Points, in no order, along strands that fork and pass close to each other.
Two points are linked if the straight distance between their rows is under 49.4. Some points are linked to none.
(336): [ 17   1   4   5  -1  15 -19  -1  35   9  -6 -22  -2  -2 -40 -21   5   5
   0 -14  -9   1   4]
(301): [  1  22  26  -2  -8 -18  -8 -18  -8   7   3 -22  13 -13  22 -38  24 -20
   6 -18   2 -16  21]
(107): [ -2  14  21 -34 -12  -7 -11   0  23   5  10 -10 -25 -18   8 -41 -13 -28
   4  -4   5  -2  24]
(71): [-16   0  -5 -15 -11 -14   1 -11   9 -11   7   6  -7  -4   8  13  -6  -3
 -13   6  -9   4  14]
(811): [  0   5   8   1 -20  -6   6 -18   3  10   0 -10   7  -2  -2 -17  25  -9
   8 -13   3  -8  35]
(305): [-16  -6 -13  -1  13  18 -18  -2 -10  34  13 -11   0  -9 -10  -6  -5   9
   9  -5  16  -7 -42]
(457): [  1 -18  -6 -15  12  25   4   4  -3   9   7 -27   0 -10  -7  27  -8  -6
  26   6  28  -3 -30]
(63): [-11   0 -29  13   3  20 -13   7  26   8  18  -9 -14 -21 -27   0  24  27
  -3 -16   9  20   3]
(277): [ -9   9  30  25   8 -28 -11   8 -11   2 -12  -4   0   2   5  -9  -4  -9
   2  12  -9  -1  21]
(271): [-20   4  17  15  24 -36  -8 -15 -22   2   3  -2   3  -2  23   0  -5  23
  -9  11 -12  -5   3]
(704): [ -6   1   0  13   8  -6 -17   5 -20  16 -13  16   3   3   5  -9 -36 -17
  -8   9 -11 -10 -22]
(389): [ 10 -13 -10 -31  12  18   8  19 -20 -13  -4  -2  -3   0  18  10 -19 -35
  15  24  17   7 -30]
(654): [-12 -12 -10  -9   9  24  -4   4   6  20  19  -2 -11  -3 -13  -9   3  13
   8  -2  13   3 -37]
(152): [  2   3   3  19 -11  -2  12   6 -15  11 -21  13  -2  14 -10 -10  -5 -26
  17   4  -4   6  30]
(844): [  4  -1   3   0  -7 -10   0 -29  12  -1   1  -7  11 -13   0   7  16  26
 -16 -26  -4  -9  29]
(608): [ 20 -25  -6 -34  12  35  15   7  -2   1   5 -18  -3  -6  -2  19  -8  -3
  17   1  27  -2 -35]
(748): [ 15  -5  11   2   5 -11   4  -4   0 -31  -9  -6  12  12   5  28   3   1
  -4  11 -18   4 -19]
(827): [ 15 -24 -28 -16   3  43  26   7   9   2  22   6 -14 -12   1  17   8  13
   2 -16  19   4 -33]
(263): [ 16  -4   4  11  -6   1   3   6   6 -18 -12  -2   6  17 -16  16   7   0
  -1   7 -13   3  -7]
(109): [ 32  -6  -5  -2  -5  10  27  -4  -4 -16  -2  22  12  17  10  13  -2  30
 -25 -22   1 -18  -8]
(461): [-24  10 -11  29  -2   1  -5  15  -9  12  -2   1  -4   4 -22   2  12  -7
  16  17   5  25  11]
(800): [ 25 -18 -27 -23   1  36  19   9  -1  -8   4   4  -5   3  -7  16   1  -1
   6  -6  12   8 -36]
(840): [-17  17   2  20   2 -28 -11 -13   2 -14   2 -26   5 -18  -8  -2  24   7
  11   9   5  24  42]
(500): [ 22   2  14 -17  -6  -5  17   3  -4 -21 -15  20   8  27  18   1 -17  -5
 -17   4 -10 -11   7]
(171): [ -9   2  -6  10   9  10 -24   0  -8  29  -1   1   3   4 -15 -13 -15   7
  -4  -3   2 -12 -35]
(73): [ 26  -1  11  -8   2  -6  23  -8 -19 -17 -11  18  12  30  19   7  -9  24
 -17  -5  -9 -15  -4]
(451): [-10   5  -1  14   9  -6 -25  -6 -11  21  -9   3  10   3  -9 -10 -25  -2
 -13  -2 -12 -13 -21]
(832): [ 10  17  26  -2 -10 -16  -6  13   0   9 -14  10 -10 -14  20 -22 -26 -36
   9  -3  -9 -12  26]
(829): [ -5 -11 -39   3   4  34  12   5  13  11  24   2 -14 -19 -10  21  15  16
   9 -16  11  14 -22]
(727): [ -6  -1 -32  23  -7  22  10  -1   6  18   6  16  -3  -7 -18  13  16  23
  -4 -25   2   4  17]
(797): [ -2  -3   7  17  -6 -13  12  -8   0 -12  -6  -4   2   7  -7  11  25   8
   8   5  -7  11  32]
(816): [  5  -5  -2  18  12  12  -6  12 -20   3  -9 -15  11   9 -12  19  -3 -16
  16  15   1   5 -36]
(448): [ -3  11  24  11  -5 -18 -12  18  -1   5 -14   3  -8  -7   7 -19 -19 -26
   3   6  -7  -2  22]
(160): [-21   1 -11   7  -6   3  -2  19  11  -1  10  -2 -16   4 -22  -2  13 -11
  17  22   6  27   7]
(217): [ 20   2  17  10  -3 -12   8 -16  -8   6 -22   6  17  18   0 -10 -23   0
   0 -11 -19 -19  13]
(365): [-12 -12   6 -19  -5  12   2  18  21  -3  22   2 -20  15  -8 -11  26  16
   0  10  17   8 -12]
(589): [ 11  19  16 -15 -20 -11  -7   3  10   9  -4  -5 -10 -22  16 -35 -15 -47
  14 -12  -5  -9  20]
(189): [-27  -3 -12 -13  -7  -2   5  15   1  -9  25   1 -11  -3  11  16  10 -10
  16  28  18  19 -13]
(418): [  8   2   8  25   4 -10  -3   3  -6 -10 -22   0   5  13 -16   7  -9 -16
   7  13 -20  11   4]
(286): [-31   3  -5   3  -4 -18   7  11 -10 -11  16  13  -8  -9  23  16   6  -7
   7  27  11  17  -2]
(175): [ 22  -1   7  12  -7   2   9  -9  -3   5 -17  14  17  21  -7  -3 -11  13
  -6 -18  -7 -22   6]
(507): [ 22  -9 -10  16  -8   8  18 -20   4   9  -9  15  11  -2  -3   6  -7  24
 -11 -34 -12 -20  14]
(817): [  7  -9  -1 -44  11  12   6  24  -8 -16   1  12 -10   4  29  -6 -24 -28
   3  24  10   1 -33]
(847): [-12  -7 -12  -3   7  18 -11   6  25   9  22 -11 -15 -13 -24 -13  18  26
   4  -5   8  17 -18]
(815): [  6  -8 -18  -8  -2   8   7   5 -14  -9  -7  13   4  10   4  15 -12 -14
  -1  10  -2   4 -23]
(484): [ 17  -7  11  11  13 -10   1 -10  -4 -15  -7  -3  13   8   8  25   9  26
 -12  -4 -15 -10 -17]
(521): [-13  10 -35  23   3  19 -11  -4  14  17  10  -6  -3 -23 -29   6  18  21
  -1 -23   3  17  24]
(41): [ -7  22  13  -3   1 -22 -10 -37 -14  -3   0 -29  10 -24  21 -29  23  -7
   3 -17   2  -6  31]
(345): [ 26 -12 -16  17  -5  20  20  -3  15   0  -2  21  12   0   1   7  -2  28
 -23 -34  -3 -18   1]
(176): [ 12  -1   3 -43   3   7   7  31  -5 -24  -5  26 -11  14  33 -11 -23 -21
  -9  20   4  -2 -14]
(338): [  5   3  11  -9   1   5 -23  -3  25   6  -1 -14  -7   3 -28 -30  -6   4
  -5  -4  -5  -1  -2]
(178): [ -3   8  26 -33 -16  -7  -6   3  25  -2   8  -4 -14  -5  16 -22  -6 -24
  -7   0   2  -9  26]
(18): [ 21  -7 -20 -24   4  11  17  14 -29 -21 -13  11  11  12  11  17 -13 -24
   1  15   5   9 -23]
(85): [ 23 -10  15  22  12  -3  -2  -6  12 -10 -10  -3  17   2  -1  13  11  34
 -18 -20 -15 -17  -6]
(266): [-22   6  13   1  12 -33  -4  -2 -20   0   6  12  -5 -10  37   7 -17   6
 -10  15  -8  -3  -6]
(254): [-24  -7 -13 -12  -3   6   2  14  15  -3  28  -4 -18  -2  -5   4  22   3
  15  20  18  24 -12]
(558): [ -6  -6 -39  21   6  25  13   4   0  12  14  10  -2 -15  -8  27  15  19
   0 -16   6   7 -11]
(118): [  2   9  30 -20  -9 -12 -12  -2  25  -4   3 -11   3   3   8 -18   1  -7
 -12  -3  -3 -19  19]
(151): [-12  -5 -11 -16  -5  -1  -8  -1   8  -8   9   3  -8   0  -2  10 -10  -6
  -6  10  -6   5 -19]
(565): [ 14   3   4   3  -1  -5  -4  -1  -9   4 -23  19  13  15   0 -10 -42 -13
  -7   2 -18 -15  -9]
(170): [ 13   2   4 -24   1  -7  11  15 -12 -26 -13  23   1  15  26   4 -24 -19
 -12  16 -10  -2  -3]
(776): [  8  19  43 -10  -6 -14 -13  -6  10   7   1 -22  15  -1  18 -35  12 -19
  -4 -10   1 -24  22]
(823): [-16   1   5  -5   7 -18  13   5 -23 -13   7  12  -1   1  34  20  -3  -2
  -1  20   4   4 -14]
(157): [ -7  12   8 -11  -3 -16 -11 -41   0   1   2 -18  13 -23  11 -12  16  16
 -14 -24   2 -15  34]
(511): [-19  18 -12  13  -2  -8 -18 -10  13  -6   5 -25   1 -18 -24  -5  22   8
   3   1  15  24  37]
(243): [-22   5  -1  21   0 -22   5  -7  -2 -12   8 -10   1  -4  -4  11  29  20
  11  14   1  21  35]
(12): [ -8  -3  -8  -2  -7 -10  -5 -21  12  -8   1   0   3  -9  -7  20   3  15
 -16  -9 -12   0  10]
(270): [ -5  -9  -2 -26 -13  13  10  11  14   2  15  18 -14  18   0 -12   9  13
  -9   3  15  -6  -3]
(716): [ -5   1  28  20  16 -26  -3  -2 -18  -2 -11  -1   4  13  11  -2  -3   7
  -3  13 -15  -5   6]
(227): [ -2   5   0  28  11  -6 -14   5 -14   2 -13  -6   9   5 -11  11 -11 -15
   8  15 -15  10 -21]
(259): [  5  -4   6  14  -7 -10  20 -13 -13  -1 -15   4  -2  11  -2   3   7  -5
  14   1 -10   4  36]
(205): [ -3  -6 -33   5 -15  23  21  -2  -6  17   4  33  -7   8 -10   4   4  18
  -9 -18  11  -4   5]
(88): [ -6   4  10 -15  -2  -6 -24  -9  24   3   5 -10  -1  -2 -13 -15  -3   6
 -21  -3  -2  -8   5]
(564): [  0  -9   1   8  15  13 -11   6  -9   9   2 -24  12  -5  -9  20   5  -3
  17   9  15  -3 -38]
(311): [-13   8  -4  38  -1  -7   1   2 -21  16 -15   2   1   4 -22  -4   3  -8
  19   6  -7  15  27]

A fork is a point with three links. Follow the links from the first point to the second and name the forks in between, in order.
(160); (88) => (254), (118)
(277); (176) => (118)
(152); (107) => (254)
(521); (227) => (727)
(776); (270) => (118), (254)

A fork is a point with three links, a tip a point with one. Leave the first point through the second and follow the links. Name the first fork or tip that comes.
(511); (840) => (254)
(254); (160) => (511)
(800); (608) => (85)
(176); (170) => (727)
(73); (500) => (118)
